Each row is a point on a landscape with many valleys, with its height.
From any point a ball rolls to the lowest of the 2 points nearest to it. It stops when none of these is lower. Distance is the straight distance between rows; heights are no part of it.
pak: [133 147 101 141  92  70 168 136 157 112 107 126 112 144  99 158 176 186
 110 119 117 122  82 178 108 123 105 125 152 164 135 144 131 137 151  98
 136 120 107 163 138 135 110 103 149 113 129 115  97 153 137 203 111 107
 140 102 137 128 121 141 136]  h=49.7
bom: [111 150  97  62 166 162 114 109 152 129 165 104 180 101 108 102 116 101
 121 131 136 134 120  72 145 134 138  94 121 121 128 157 163 108 109  92
 195  73 126  75 121 175 135 110 102 172 150 103 167  82 130  50 129 137
 123 145  68 100  93 141  88]  h=78.4
Ropad: [169 136 154 135 146 124 158 188  98 138 106 120 160 123 128 132  51 131
 175 138 117 152 182 165 139 134 108 195  76 149 136  93 118 147 118 159
  83 180 199  77 119  95 150 143 139 119 107 182 135 129 111 204 121 146
 140 121 148 111 121 124 144]  h=62.4
gugak: [ 97 172 184 184 114 118 118 150 112 155 173 165 161 105  61 145 126 109
 101 112  87 123 137 128 104 113 123 144 126 175 103 150 149 140  83 174
 127 154 129 145  75  89 142 159 142 141 129 168 108 146 129 173 119  79
 153 148 142 151  65 148 182]  h=49.3
gov: [129  97 120 105 134 150 101 124 148 112 110  81 119 119 151 118 184 148
  79 105 158 172 111 110 144 153 139 119 119 116 136 109 113 113 170 112
 112  81  82 155 151 131  94 112 158 145 118 152 166 123 187  77 174 151
 116 110  98 124 139 123 137]  h=34.5
gif: [168 103 169 161 151 109 142 155  84 144 172 137 147 118 100 109  80 101
 193 158  84 121 169 100 121  99  65 154 103 147 153 141 165 147 125 162
 146 167 140 149 122 119 139 223 158 119 166 173 123 154 125 158  91  95
 176 126 188 180 139 122 150]  h=37.0
Ponap: [148  43 120 142 172 149 110 162 131 152  81  96 151  90 201 116 116 105
 173 152 157 126 142 154 106 143  86  83 132 172 169  90  74 124 143 134
 111 139 168 137 160 181 143 135 139 127 106 138 162 135 152 131 153 114
 168 127 145 117 110 154 118]  h=38.4
Siran: [165 123 145 139 125 149  90 115 168 143 108 124 176 112 175 121 116  98
 156  86 112 124  91 147 108  90 114 121 155  92 133 130 103 130  97 101
 206 126 184  73 143 140 136  96 103 187 106 124 128 136 127  61  55  61
 160 183  91 118  84 118 106]  h=35.2
rugif: [101  92  88 108 132 109 134 138 158  66  83  82  93 124 124 111 147 229
 127 141 117 183  64 171 124 140 104 132 140 125 123  95 104 153 182 122
 105  79 101 157 110 155  87  96 116 138 127 144 143 110 190 165 142 137
 125 123 102  95 124 113 107]  h=63.1
Fusuv: [163 126 130 114 127 147  79 126 139 178  96 167 159 148 155 131 142  63
 141 102 156  87 150 125 159  99 145 105 146  87 125 108 116 146  91 113
 138 144 228  77 157 130 142 114 103 104 136  99 142 121  98  56 114  90
 107 138 125 115 145 134 111]  h=35.1
sep: [135 135 130 140 170 134 130 165 112 120 142 106 134 109  90 102  61 172
 200 138 108 167 157 117 129 133 111 169  91 132 116  87 133 154 147 143
  99 121 162  91 101 118 125 155 119 110 143 181 132 125 145 198 130 175
 143 119 154 142 113 135 145]  h=64.3
les: [138 197 114  87  89  96 158  97 146 119 148 156 100 164  80 148 167 135
  48 114 141 124 129 101 152 123 165 123 108  94 101 158 191 134 112 100
 138 115 118  95 137 110 113 115 137 111 143  97 119 123 106  91 137 152
  68 104 136 123 153 125 112]  h=74.4
fazov: [127 126 116 143 117 129 106  81 168 123  99  95 143 108 143 125 138 114
  97  91 126 121  68 151  78 100 103  91 163 103 113 139 112 119 146 117
 220 122 125 109 162 166 154  99 112 162  97 110 113 118 170  63  87  72
 140 154  93 144  85 133 117]  h=29.2
Lepo: [123  63 142 154 161 168  54 149 135 171 109 113 163  99 191 126 153  66
 143 126 159 115 155 127 118 139 109  83 161 156 173  98  89 122 111 151
  96 157 149 144 153 180 151 132 125 140 110 135 171 118 152  91 173 108
 150 131 125 127  90 161 159]  h=35.4
rege: [102 160 147 172 114 120 102 128 139 142 125 179 141 141 115 137 138 127
 152 111  81 101 122 137 125 115 148 124 146 126 101 129 116 174  76 137
 121 143 173 128  87 122 155 145  82 112 134 121  93 115 108 156  97  86
 130 161 127 126  92 131 122]  h=38.6
biko: [100  82 124 115 173 190  66 104 130 111 127 119 141 112 188 109 132 130
 178 129 152 145 138  69 146 127 177 118 138  76 114 108 107 146 163  94
 131  88 129 122 126 172 120 136  96 146 144 108 177  89 162  52 133 160
 127 142  81 148 181 109  99]  h=11.2
bozud: [176  60 143 148 154  98 145 128 135  85  84  94  94 141 141 118 160 171
 115 116 138 150 123 155 142 154  93 140 112 127 182 120 129 141 168 117
 109 150  87 159 181 118 109 146 167 112 107 162 161 178 182 125 198 171
 114  90 166 125 150 118 162]  h=40.6
mag: [199  75 140 140 131 104 161 144 116 124  85 103 113 130 150 155 108 159
 118 121 135 142 157 179 133 135  88 158 108 136 172  99 108 119 163 151
 105 169 136 143 179 108 119 132 169 101 103 173 144 186 151 167 136 162
 152 104 166 128 145 130 145]  h=43.1
Nuna: [157  94 129 107 141 118 141 115 124 103 114  91 128 127 102 102 154 157
 101 124 143 157 125 108 122 133 107 111 112 130 173 143 143 123 162 110
 148 110  75 167 162 154  99 153 173 135 142 146 159 149 173  94 166 158
 128 109 138 134 134 132 146]  h=37.6
boted: [125  80 160 132 129 165  71 159 172 131 100 106 171 113 175 132 170 145
 109  86 143 149 115 139 153 135 133 139 132 103 143  80  94 123 147 124
 117 114 145 141 133 144  80  97 165 155 110 178 176 141 186  91 157  98
 144 146 107 129 101 120 168]  h=31.0
Bab: [156 135 120 136 133 108 140 124 125 139 132 149 111 132 102 121  85 126
 165 128  97 125 150 153 114  96  98 145 118 145  97 125 151 163 102 140
 153 151 157  95 120 136 165 143  96  97 130 128  91 113 127 172 101 123
 128 121 142 160 121 131 109]  h=32.6
rotud: [136  50 106 131 153 180  76  99 134 106  81  98 107 121 222 110 153 140
 137 109 172 158 120 109 149 116 152 118 126  62 117  90  76 145 183  91
 124 108 127 132 171 171 127 118 117 122 108 122 187 117 178  48 148 139
 107 117  86 145 181 103  99]  h=15.5
Muv: [ 96 138  83 139 140  86 149 112 110  94 132 109  60 129  70 120  93 207
 131 138  99 128 120 188  70 117 124 144 157 136  81 122 127 139 163 174
 124 101  83 117 107 136 126 120  98  90 112 121  66  98 153 235  84 152
 122  84 147 145 122 103 129]  h=59.3
zep: [138  91 132 165 120  99 150 124 110 133 144 109  92 135 121 131 130 157
 157 176 143 123 125 156  93 130 135 126 129 171 135 118 105 109 195 186
 116 141 108 202 124  96  85 183 196 122 140 153 110 178 112 204 103 162
 182  74 179 150 165 126 183]  h=42.5
Roteb: [126  55 153 180 123 124 104 124  99 150 109 111  94 131 147 137 125 145
 154 148 132 112 146 168  72 125 122 106 158 158 121  88  98 126 164 213
 112 170 102 192 128 135 121 170 146 105 103 156 116 155 164 173 130 143
 164  97 168 175 138 119 174]  h=38.5
mutug: [130 157 141 109 132 119 171 158 130  77 130 112 122 124  99 155 115 186
 102 116  84 163 118 134 120 158 117 180  94 128 133 134 157 115 121 126
  86 128  79 112 121  75 112  72 124 140  96 165 107 129 148 168 150 167
 103 132  99 100 102 132 132]  h=56.1
mabod: [131 162  75  96 120 113 146  93 131 124 131 137 104 151 113 129 118 114
 111 134 136 115 136  98 140 115 154 114 133 104 108 144 151 116 122  98
 149 108 115 104 146 142 153  97 122 122 132  81 109 105 100  87 123 141
  83 127 108 116 158 120  82]  h=75.4
per: [ 65 195 145 122 123 126 134 150 141 134 175 174 146 141  77 151 172  92
  78 113 128 119 109 105 178 165 167 107 131 142 137 166 159 105  62 116
  98 131 137 127  86  59 115 116 134 145 131 107 122 142  86 118 178 107
  97 135 137  98  96 148 142]  h=36.9
nifu: [ 63 209 160 176 131 109 148 127 130 131 164 151 132 103  67 147 129 108
  88 122  78 113 106 145 103 136 134 142 119 177  94 159 170 114  61 172
 115 142 102 100  73  76 154 113 115 147 120 138  96 113 131 180 151 111
 122 139 123 120  39 149 168]  h=53.3
Sak: [142 140  97  74 100 144 115 116 117 143 114 142 148 134 190 113 112  94
 175 147 191 110 132 106 174 106 159 145 121 111 115  91  91 105 147 105
 108 109 188 113 151 135 114  89 127 129 163 100 155 129  65 108 103 156
 133 125 116  87 189 129  94]  h=29.1
Bini: [116 156 116 116 106 106 133 137 173 113 122 165 152 165 109 133 186 139
 115  93 136 113  73 147 191 130 127 122 146 113 137 159 137 151  80  56
 132 133 183 123 123 121 109 105 125 119 142 105 129 150 104 133 131  74
 111 149 121 106 126 133 120]  h=31.6
gedok: [ 85 174 154 124 136 146 139 168 129 130 167 133 168 124  93 146 158  88
  77 118 128 133 133 113 152 185 139 126 126 157 186 175 164  73  67 115
  93 160  93 134 109  74 119  98 155 171 102 112 125 154 122 119 190 123
 107 151 124 109  72 164 172]  h=32.7
fik: [106 102  54 131  95 131 171 100 130  94 119 116  93 147 174  99 163 151
 126 154 160 116  77 134 147 106 155 119 161  89 119 163 116 123 202  56
 184  86  56 214 135 154 103  98 140 147 142  86 131 139  92 120  85  88
 133 144 103 121 192 104  75]  h=27.4
bik: [126 127  75 113 112 116 125 131 192 120 106 122 143 136 171 139 187 124
 111 106 172 114  66 140 176 124 119  99 169 128 149 146 112 120 121  46
 145 111 156 142 151 166 120  78 140 126 127  99 135 144 122 105 130  68
 115 134 102 101 124 131  98]  h=26.8
midur: [108 191 120  84 126 107 140 141 109 155 174 183 138 140  75 125 111  82
 150 159 117 121 151  78 179 112 151 136  82 143 100 143 153 129  91 113
 121 118 198 109  75  62 118 131 113 130 194 115 112 115  21 141 105 118
 122 115 134  98 147 126 109]  h=54.2
sene: [174 119 105  80 121 129 144 115 107 148 105 125 117 129 175 113  55  96
 175 162 165 125 157 134 128 116 128 144 120 107 125 100  98 101 164 127
 140 130 170 100 168 133 154  92 129 132 154 105 108 125  80 124  83 169
 144 118 127  86 185 112  77]  h=23.6
mabe: [151  78  85 110 130 141 138 114 118 125 108 107 122 120 200 100 115 113
 148 137 161 140 119 114 139 103 115 115 132 121 145 137  92  95 179  90
 163 113 103 171 176 171 138 106 147 150 133 130 138 140 118  95 111 132
 139 146 114 108 168 128  87]  h=14.3
fam: [211  94 140 120  95 114 151 151 123 140  63 121 128 140 193 151  73 136
 126 111 133 129 167 212 117 119  95 168 125 123 158  86  86 119 140 138
 121 169 172 119 181 105 141  71 126 101  84 158 113 162 114 164  98 107
 142 143 147 115 150 129 112]  h=45.8
vetu: [148 195 145 120 143 115 148 135 103 152 110 129 130 126 101 158  79  76
 100 129 129 135 184 142 135 135 121 156  99 157 118 113 159 115  74 177
  88 182 161  30 130  87 179 113 134 121 118 124 116 114 104 150 167 191
 107  85 144 106  94 133 161]  h=63.2
Zorot: [109 114 106 127 128 131 149 108 111 124 167  89  98 105  74  90 140 177
 129 189 129 158 125  89  93 157 143 122  99 153 142 136 147 113 178 166
 131  96  47 180 108 123  97 192 157 130 157 155 143 128 126 158 135 176
 159  91 160 152 147 122 171]  h=67.9
Kotot: [102 168 166 182 114 134 102 127 121 128 142 183 136 148 136 142 139  85
 128  93  69  98 103 136 105 136 135 130 163 123 134 171 100 135  38 132
 136 165 129 143 100  95 124 125  92 147 109 122  94 130 120 118 101  45
 123 199 131 140 100 143 126]  h=42.7
pem: [109 184 115  79 155 128 179 156 112 100 154  91 141 110  87 145  77 150
 130 163 100 177 133 107 131 173 116 179  67 159 134 122 150  95 131 131
  89 112 106  66 101  65 133  95 133 129 129 151 126 110 113 184 159 200
 122 103  97  88 109 141 119]  h=58.1
rufo: [143 193 166 154 122  98 141 141 139 145 113 200 126 156  91 153 121 122
  97  91  99 132 142 163 151 102 151 180  96 119 102 125 155 160  44 155
  97 177 216  57  91  76 144 118 107 115 119 153 105 123 101 167 123 111
  90 132 159 119 102 128 149]  h=58.8
desis: [ 89 164 132 154 111 106 107 111 124 147 160 134  93 131  46 126 164 167
  80 133 126 137 144 116 103 124 144  94 136 153  82 124 179 145 132 155
 121 118  91 128  98 126 118 192 135  97 147 128 124 108 159 127 149 154
 115  80 150 163 107 134 177]  h=70.8
Mepe: [151 128 175 133 117 116 135 120  84 129 153 111 118  99 120 130  76 109
  98 131 101 125 170 122  74 116 109 146 120 143 124 143 128 101 147 190
 161 154  42 154 152 116 160 139 148 144 120 154 100 137 133 115 113 157
 153 149 145 147 121 131 162]  h=40.4
loma: [121 147  78 118 143 148 120  57 134 124 125  94 108 138 172 147  99 101
 126 129 138 130 102 109 106 120 150  97 155  67  94 131 127 109 144 108
 170  96 112  57 156 166 178  86  88 149 112  74 133  76 129  50 106 142
  90 138  72 113 137 118  56]  h=76.3
Vefe: [173 162 178 152 118 108 145 182 125 149 112 154 165 135 117 143  82 115
 138 105  94 138 158 155 164 121 127 203  81 119 131 109 136 144  66 145
  93 172 208  64 106  89 147 105 122 125 104 170 136 146 107 170 121 105
 131 146 138 102 111 129 151]  h=60.7
Kabi: [ 96 158 130 112  84 114 151 133 109 135 164 204 122 186 138 132 151  89
 147 153 127  75 123 102 181 114 167 137 127 121 129 150 129 116  98  97
 114 138 141 180  95  62 101 127 126 107 176  75  93 157  30 149 104  88
 121 130 138 111 200 118  99]  h=48.8
zelag: [ 88 181 120 145 139  93 153  99  97  93 158 122  48 119  71 143 110 180
  98 132  85 127 138 168  80 124 138 145 132 150  64 124 158 141 116 191
 104 132  73  67  88 132 146 126  90  78 103 129  72  90 160 204 121 173
  91  84 140 155  95 123 145]  h=56.7
solib: [141 109  71  66 142 142 115 112 162 136 109 106 155 129 149 100 181 129
 135 124 185 135 110  81 206 130 144  95 119 119 137 117 146 140 148  53
 123  82 182 100 154 173 118 120 137 138 156 103 178 111 125  71 163 143
 109 116 101  99 150 134 104]  h=80.1
siz: [125  75 100 132 154 129 140 106  98  73 113 110  79 139 118  68 110 202
 180 146 129 153 106 104 138 110 135 137 115  77 116 121 123 151 189 112
 141 111  73 161 147 149 105 176 113  99 147 139 150 132 172 124 120 162
 119 130 135 147 190 104  96]  h=65.9
varid: [106  90 133 115 174 184  70 124 120 121 119 108 137  92 159 124 120 121
 165 116 121 154 131  92 115 152 140 109 144 104 120  92 105 138 125 117
 114  93 114 106 121 180 138 117  86 136 116 134 160  72 181  69 155 155
 119 151  78 132 103 130 110]  h=17.7
kirat: [133  96 135 137 167 162 112 131  85 133 127 129 120  91 124  89  34 126
 216 149 107 133 166 125  66 124  77 128 131 145 112 100 112 167 144 158
 140 118 141  94 122 193 192 170  82 119 140 132 120  80 146 142 100 153
 155 145 142 163  97 124  95]  h=45.0
pefe: [137 122 140 131 104 128 110 140 140 166 137 133 166 130 130 147 155 104
 100 119 150 119 125 125 124 140 128 115 133 145 154 129 121 100 117 141
 115 147 116 165 140 138 116 121 174 148 124 134 140 157 118 109 143 123
 149 131 132 115 108 158 167]  h=22.7
golir: [103 168  85  74 148 162 132  71 132 126 141  89 133  93 118 128  89 101
 117 140 133 147 113  90  84 142 141 108 125 128  94 134 136 101 133 119
 188  64 102  73 125 159 165 102  82 165 142  86 135  60 125  64 113 162
 114 143  68  94 104 122  94]  h=77.3
dab: [ 98 187 129 164 148 101 174 116 103  68 156 155  48 158  80 162 119 158
 107 145  61 110 136 150 106 139 139 149 138 146 107 175 184 127  86 148
  99 160  71 113  91 105 142 139  72  70  99 111  68 102 137 198 135 150
  64 108 157 158 132 131 101]  h=53.9
Dafef: [158  61 142 149 176 170  98 156  95 149  81 121 145 114 189 109  62 104
 207 142 123 112 167 143  82 136  97 119 149 142 138  92  79 146 140 155
 118 152 166 121 139 203 164 150  73 107 109 116 145 100 150 152 127 109
 158 157 136 144 123 139  83]  h=41.4
gisu: [106  87 141 135 134 177  49 142 158 149  90 114 163 104 194 148 172 130
 110  95 145 158 137 147 137 152 165 131 153 111 126  49  76 133 140 162
  68  98 159 102 113 137 110  87 112 140  84 147 176  96 192  88 177 129
 135 139  78 108  90 131 157]  h=27.5
lepez: [139 203 124 100 160 106 183 157  89 114 128  95 139 109  96 138  55 131
 115 153 116 150 176 164 125 150 105 189  79 180 111 133 149  90 127 164
  81 157 128  58 118  55 162  90 147 143 108 145  95 131 102 197 141 208
 143  68 119  87  98 133 155]  h=60.5
kube: [ 94 109 145 138 153 159 113 142 128  94 128 161 115 187 163 128 161  95
 144 105 111 116 127  95 183 175 156 110 138  87 160 154 125 148  61 100
  86 178 143 141 123 114 128 137  88  91 105  85 111 113 122  96 177 103
  74 179 134 147 156 129 113]  h=43.3
gegim: [122 168 149 130 102 118 114  94 129 139 194 166 100 140  42 110 164 159
  61 105 108 128 144  89 144 104 152 112  92 125  63 147 205 165 116 133
 149 110 110 104  97 101 111 184 119 115 153 146 148 110 143  90 144 130
  89 122 159 163 106 133 144]  h=72.2
bofo: [124 163 187 153  74 115 129 128 118 132 158 149 138 119  95 151 125 122
  72  98  82 131 140 151  74 117 130 170 125 151 114 135 126 116 124 191
 137 152  83 163 112  88 118 113 162 149 114 172  98 154 140 146 118 110
 160 154 127 138  93 133 207]  h=45.3
puvem: [ 74 154 128 111 105 148 112 132 138 155 184 157 154 142 100 123 195  96
  85 138 127  98 126  72 162 152 161  63 144 137 124 173 132 112  95 109
 138 114 119 171  87  98  92 152 125 145 170  99 140 139  59  80 149  84
 117 151 108 127 133 131 130]  h=41.3
raru: [ 73 152  74 126 110 130 135  97 148 149 166 105 121 100  46 112 166 155
 100 152 117 114 101 104  90 139 127  66 146 159 112 162 163 120 139 131
 175  70  81 155  93 181 131 148 106 140 165 108 130  91 128 119 137 126
 120 113 120 139  81 134 123]  h=39.9
Viv: [149 110 104  76  98 128 135 122 119 137 138 112 126 111 193 104 129  83
 149 170 201 108 123  94 181 107 145 145 110 132 156 115  97  80 174  94
 112  95 146 170 149 119 106 107 171 144 168 125 164 166  42 131 109 160
 154 112 126  73 197 117 110]  h=33.4
vifin: [216 140 158 131  56 109 144 128 140 156  63 151 128 150 184 156  88 113
  94  82 148 114 136 213 121  86 119 171 137  84 136  88  89 115 117 139
 162 168 195  83 181 104 127  49 116 132  89 137 103 163 111 125  68  83
 150 155 125 108 141 106 120]  h=43.0
magav: [153  95 124  96 122 122 139 140 119 157 159 100 152 107 182 115 126  68
 173 180 186 106 135  98 163 131 119 138 110 149 175 127 105  71 175 125
 128 125 145 194 144 120  95 157 196 160 163 161 158 174  58 126 122 153
 199 124 152 111 175 137 139]  h=37.2
zem: [131 162 151 129 110  87 185 149 140  80  97 150 112 158 134 173 145 182
  91 101 107 146 115 172 140 155 131 179 125 127 143 139 120 132  95 113
  71 150 105 123 118  63 110  58 136 110  85 139 105 152 126 196 144 142
 101 126 131 111 132 121 145]  h=54.3
Dad: [142 147 167 180 142  86 176 156 113 114 133 167 104 176 107 163 133  89
 113 130  91  91 138 168 131 138 101 134 145 149 154 210 174 131  57 118
 104 201  99 161 119  79 131 158 134  87 104  92  68 163 116 173 147 107
  87 111 179 157 153 134 116]  h=48.9
kek: [130  67 127 119 134 138 139 138 133  73 105  83 112 104 127  73 119 210
 151 124 132 183  83 125 125 111 100 136 122 101 139 118  98 140 200  95
 167  77  91 176 135 158  77 123 127 150 145 160 154 143 196 133 106 124
 140 141 108 125 165 109 102]  h=64.5
Mana: [ 85 162  73 122  96 106 165  92 153 123 147 131 100 141  67 139 196 171
 103 147 124 104  85 119 132 142 147  69 154 147 116 179 173 127 142 101
 148  88 105 149 110 156 116 140 127 115 143  78 125 101 110 134 136 114
 101 101 133 124 124 126 101]  h=43.6
Kigip: [123 200 148 112  78  98 151  94 124 103 167 172  93 141  56 146 160 186
  24 103 119 148 134 113 124 109 159 156  82  98  75 152 221 154 116 128
 155 110  98  92 112  98  97 132 135 124 127 139 124 138 151 108 129 140
  74 127 146 150 118 124 145]  h=73.3
dup: [138 120 158 139 154 145 132 141  86 143 176 114 139  90  91 121  81  84
 150 156 107 129 163 104  94 124  78 125 121 171 143 143 156 112 132 179
 151 149  73 152 132 139 161 189 153 140 149 158 127 141 133 137 132 147
 173 126 159 162  98 145 163]  h=35.0
tur: [ 82 219 186 176 126 123 153 150 118 119 144 184 120 138  79 162 136 109
  88 103  83 140 124 140 143 146 156 169 119 156 126 163 165 132  35 158
  71 162 157  75  69  59 155 119  98 128  95 146  93 123 130 171 151 126
  94 149 142 112  64 154 166]  h=56.3
Gifez: [135  66 102 112 103 157 105 110 142 135  88  93 127 103 197 117 134 136
 132 135 188 136 110 141 121 108 138 110 151 122 101  88  66 109 217 124
 144  74 138 141 156 176 114  94 141 147 127 127 141 130 142 117  82 145
 159 119  98 116 153 106 100]  h=21.2
Rileb: [ 79 122  97 115 127  98 151 141 135  87 113  98  93 116  97 132 119 228
 147 134  93 164  95 178 103 137 123 154 142 152 110 110 101 136 173 146
  94  86 112 145  98 124 112  84 109 115 117 141  92 103 146 247 104 149
 130 109 118 117 124 117 122]  h=61.4
Lim: [ 80 126  98 134  80 154  95 100 141 147 152 115 137 100 102 100 153 163
 125 146 136 120 100 114  74 105 151  72 175 127  91 131 117 137 170 147
 192  68 101 180 101 169 112 147 116 147 154 108 121 108 131 112  83  93
 178 131  87 150 120 118 124]  h=33.9
kire: [ 65 139 126 145 122 132 125 115 116 128 150 118  92 147  88 138 171 155
 111 164 126 126 118  93  88 162 173  92 137 163 117 128 132 116 155 168
  91 101  60 180  80 120 102 174 140 124 131 111 114 125 136 157 161 164
 121  77 144 153 131 131 163]  h=69.4
femu: [173 149 159 138 149 131 123 132  93 176  97 119 129 137 133 158  79  72
 135 120 131 117 208 151 118 142 105 141 119 150 131  80 130 126  94 187
  81 189 168  41 136 125 200 155 104  95  98 121 129 104 126 132 164 171
 112  87 165 134  95 137 161]  h=64.9
tor: [181  90 171 143 162 117 139 177 111 144 143 130 179 109 116 104  62  97
 189 131 101 117 173 131 141 105  50 136 103 147 156 137 139 156 105 120
 160 170 169 126 146 153 148 180 141 137 145 162 134 143 127 128 110 103
 164 154 153 149 114 135 124]  h=31.3
tok: [ 80 114 140 123 155 198  59 120 120 133 104 120 170  98 186 154 128 123
 158 121 133 145 136 114 111 163 185 148 155 111 103  60  70 131 147 138
  73  80 161  87  86 145 129  94  88 149 120 142 174  71 164  90 133 149
 145 146  66 108 111 118 134]  h=23.2
rase: [ 93 172 150 106 112 104 156 150  94 139 186 215 137 170  96 121 140  95
 138 143 100 106 140  54 196 113 147 137  88 115 112 179 149 138  73  97
 137 127 149 147  88  55 103 156 107 131 192 101 115 135  36 119 100  74
 107 147 130 128 174 112  96]  h=51.5
zif: [142  96 149  87 158 161 120 108  90 119 121  81 133  84 143 109  45 137
 138 125 106 179 157 107  63 130  86 144 111 120 106 109 120 117 166 167
 157  93  80 100 144 154 153 128 113 152 118 162 133 111 188  98 120 187
 140 157 113 116 115 115 105]  h=46.6
Zugid: [136  79  48 106 116 131 153 117 150 107  94  89 115 125 191 107 178 128
 113 137 192 124  73 135 166 123 118  95 148 138 160 150 103 125 195  46
 145  94 109 195 157 179 113 100 155 140 140  95 162 142 115 120 135 115
 121 105 106 115 175 126  99]  h=21.1
sifa: [146 102 119 122 140 115 155 154 133 139 163 112 137 117 143 117 140 121
 181 195 168 116 134 123 147 135 123 135  93 158 158 118 125 109 180 135
 114 123 165 174 127  96  85 186 220 140 160 170 147 184  70 186 109 159
 197  94 174 133 179 133 169]  h=40.8
ped: [116 149 143 155 158 116 149 165 131 111 121 166 117 185 127 148 155  77
 124 110 106  84 122 145 169 161 116 107 154 128 181 195 141 124  38  87
  91 188 147 146 116  84 154 126 108  93 103  65  96 121 105 142 168  78
  75 160 160 130 149 140  97]  h=45.9
tabe: [202 104 175 145 121 100 114 141 130 169 133 159 172 122 118 124 111  94
 135 109 124 110 176 145 144  76  66 122 114 125 144 109 146 152 105 149
 145 181 198 128 163 140 149 175 164 136 143 159 148 160 136  98 124  87
 153 140 167 156 109 135 158]  h=24.9
Sedi: [121 122 131 109 141 132 120 121 111 124 163 115 128 113  80  86 118 160
 163 157 136 150 136  94 125 129 146 138  88 137 108 105 161 142 155 140
 130 101 122 126 113 140 106 197 141 120 173 160 169 123 128 144 136 175
 142  97 142 145 151 128 150]  h=66.2
rudod: [172 119 125 137 150 154  83 112 136 120  78 147 130 167 190 133 123  90
 143  97 139 109 134 115 166 128 149 133 143  36 147 118 116 173  87  94
 146 171 178  71 162 146 162 116  79 100  90  90 126 101 122  57 125 104
  74 165 119 138 151 111  85]  h=38.3
lud: [144 168 151 146  78  70 165 156 154 112 112 170 114 158 103 174 182 176
  63  95 128 122 106 189 128 119 132 161 143 127 130 146 157 150 115 107
 110 147 117 144 138  93  94 101 164 114 102 133 105 171 127 189 120 110
 128 101 157 139 136 118 159]  h=52.1
mefum: [127  58 156 175 121 152  65 129 122 140  94 135 114 142 186 152 162 125
 131 114 138 111 142 140 106 133 151 102 161 107 130  97  70 142 143 180
  94 160  98 180 151 138 120 152 124  97 103 142 136 136 175 101 146 110
 124 130 138 173 146 126 160]  h=34.9
budil: [133 106 140 141 126 129 114 141 117 174 157 114 160 109 113 129 126  93
 139 154 151 115 141 121  93 135 107  82 136 181 141 116 128 117 149 163
 129 133 115 164 131 152 129 195 167 139 149 145 126 138 118 126 134 133
 175  99 150 138 100 142 176]  h=29.0
bagem: [121 125 172 132 137 136 124 155 137 126 171 122 168 128 127 146 161  92
  79 109 124 131 146  92 125 179 126 135 118 138 193 162 155  83  89 127
 104 147  56 175 142  99 109 123 184 161 117 144 142 159 133  87 191 130
 125 147 137 131 112 148 180]  h=28.2
zonem: [ 80 135 123 129  97 133 134 120 110 137 180 156 135 145 130 114 157 115
 146 166 125  95 136  76 143 123 169 109 137 131 118 148 124 120 133 116
 125 116  94 203  89 109  93 176 139 128 187 110 116 145  73 127 102 106
 151 156 136 156 168 130 113]  h=45.1
subag: [ 85 151  88 126 105  94 169 155 178 119 117 112 120 150  74 152 215 206
  85 128 141 130  77 156 140 145 133  99 157 166 138 149 159 151 152 109
 100  91 133 153  98 131  90 127 164 111 143 104 134 131 135 172 164 122
 125  77 129 124 101 133 161]  h=46.8
bulof: [110 118 122 140 137 140  93  98 157 120 122 101 132 114 133 125 134 125
 127 108 118 131 104 118  99 136 126  99 153 112 125 136 111 133 114 123
 156 121 118 117 128 174 142 114  99 143 111 114 136  98 167  90 127 112
 128 146 101 132  96 135 125]  h=23.7
podir: [138 120 143 115 177 160 121 136  95 139 148  97 138  64  94  86  31 131
 168 139 113 173 161 122  87 131  57 136  99 165 109  93 138 129 142 181
 159 104 116  64 132 169 191 155 118 140 136 159 141 103 167 141 128 186
 163 122 147 134  73 133 131]  h=42.4
fosek: [165 112 125 137 150 120 109 115 151 106  95 141 112 177 150 126 153 134
 140  99 128 118 132 114 169 135 139 123 120  84 150 140 137 170  79  90
 119 170 149 114 168 140 144 139 101  87 108 105 129 122 142  96 162 112
  59 144 138 156 161 120 108]  h=40.9
Zop: [ 86 141  55 127  94 108 168  76 155  72 118 110  71 159 155 139 155 169
 122 146 123 112  61 127 139 137 174 117 163  72 101 162 117 116 169  61
 153  79  73 158 134 151 118  76 103 138 123  81 128 103 117 120 107  96
  85 132  81 115 169  98  67]  h=32.5
Karit: [175 165 142 130  87 122 106 115 165 146  86 152 151 138 179 142 123  91
 100  72 132 109  72 185 114  99 124 160 162  86 127 113  81 123  99 122
 174 147 191  68 155  96 137  70 110 155  74 128 100 147 118  82  50  57
 136 173  95  96 110 120 125]  h=39.5
katav: [166 132 108  99 131 117 156 109 118 151 113 122 118 111 129 120  57 103
 158 139 138 117 155 146 104  90 109 126 107 138 105 101 119 118 134 143
 165 131 175  86 154 150 174 117 123 119 136 109  83 116 112 153  89 144
 141 116 139 112 132 118 112]  h=25.8
lepa: [133 122 115  79 151 150 105 131 164 147 157 111 180 107 119  88 152 111
 118 112 161 117 118  77 176 112 118  88 117 131 139 163 153 125 118  62
 190  86 152 116 148 184 116 112 137 167 162 104 159 140 107  52 125 107
 144 134  98 114 117 134 103]  h=79.2
Vupod: [ 86  56 125 167 126 173  40 120 155 155 100 121 137 111 196 138 188 111
 141 123 161 111 114 124 120 129 158  92 169 120 132 100  73 129 146 135
  96 133 128 176 149 172 110 139 118 115 112 116 166 118 173  79 150 100
 140 137 101 160 124 138 135]  h=31.9
sezo: [141  82  95 115 129 135 151  92 118  77 140 129 103 153 151  76 104 167
 167 148 136 136  94  93 138  90 145 134 102  49 106 136 141 150 177  79
 185 106  72 155 156 153 116 141 120 115 148 114 135 131 147  78  97 142
 113 145 112 146 209  86  53]  h=67.2
veb: [141 145 137 162 166 115 173 141 105  98 137 128  94 164  98 160 103 116
 124 138  78 115 147 140 110 162  97 143 128 153 163 182 161 127  81 127
  81 189  57 137 114  94 156 155 106  84  86 108  83 135 142 175 166 144
  78 121 155 149 134 141 123]  h=51.3
Mudo: [209 123 159 122 104 116 112 150 152 176 102 173 164 147 145 139 129  86
 116  86 146  95 145 140 176  91 102 140 119  87 165 124 123 138  86 109
 147 174 225 109 170 112 123 106 149 129 129 139 130 160  97  87 117  71
 122 155 151 118 129 124 125]  h=31.1
Nen: [ 98  97 102 123 104 154  89 106 130 176 115 119 144  83 159 128 136 125
 157 156 167 118 128 141  86 120 148  89 168 144 102  94  86 110 178 155
 140  86 147 150 125 179 121 130 129 143 143 110 125 114 125 124  96 133
 181 124 100 118 113 130 128]  h=27.2

Where does a ball stop that starts at each point below?
mag => biko
pem => mabe
loma => pefe
rase => pefe
siz => tabe
Zorot => pefe
veb => tabe
fam => biko
nifu => pefe
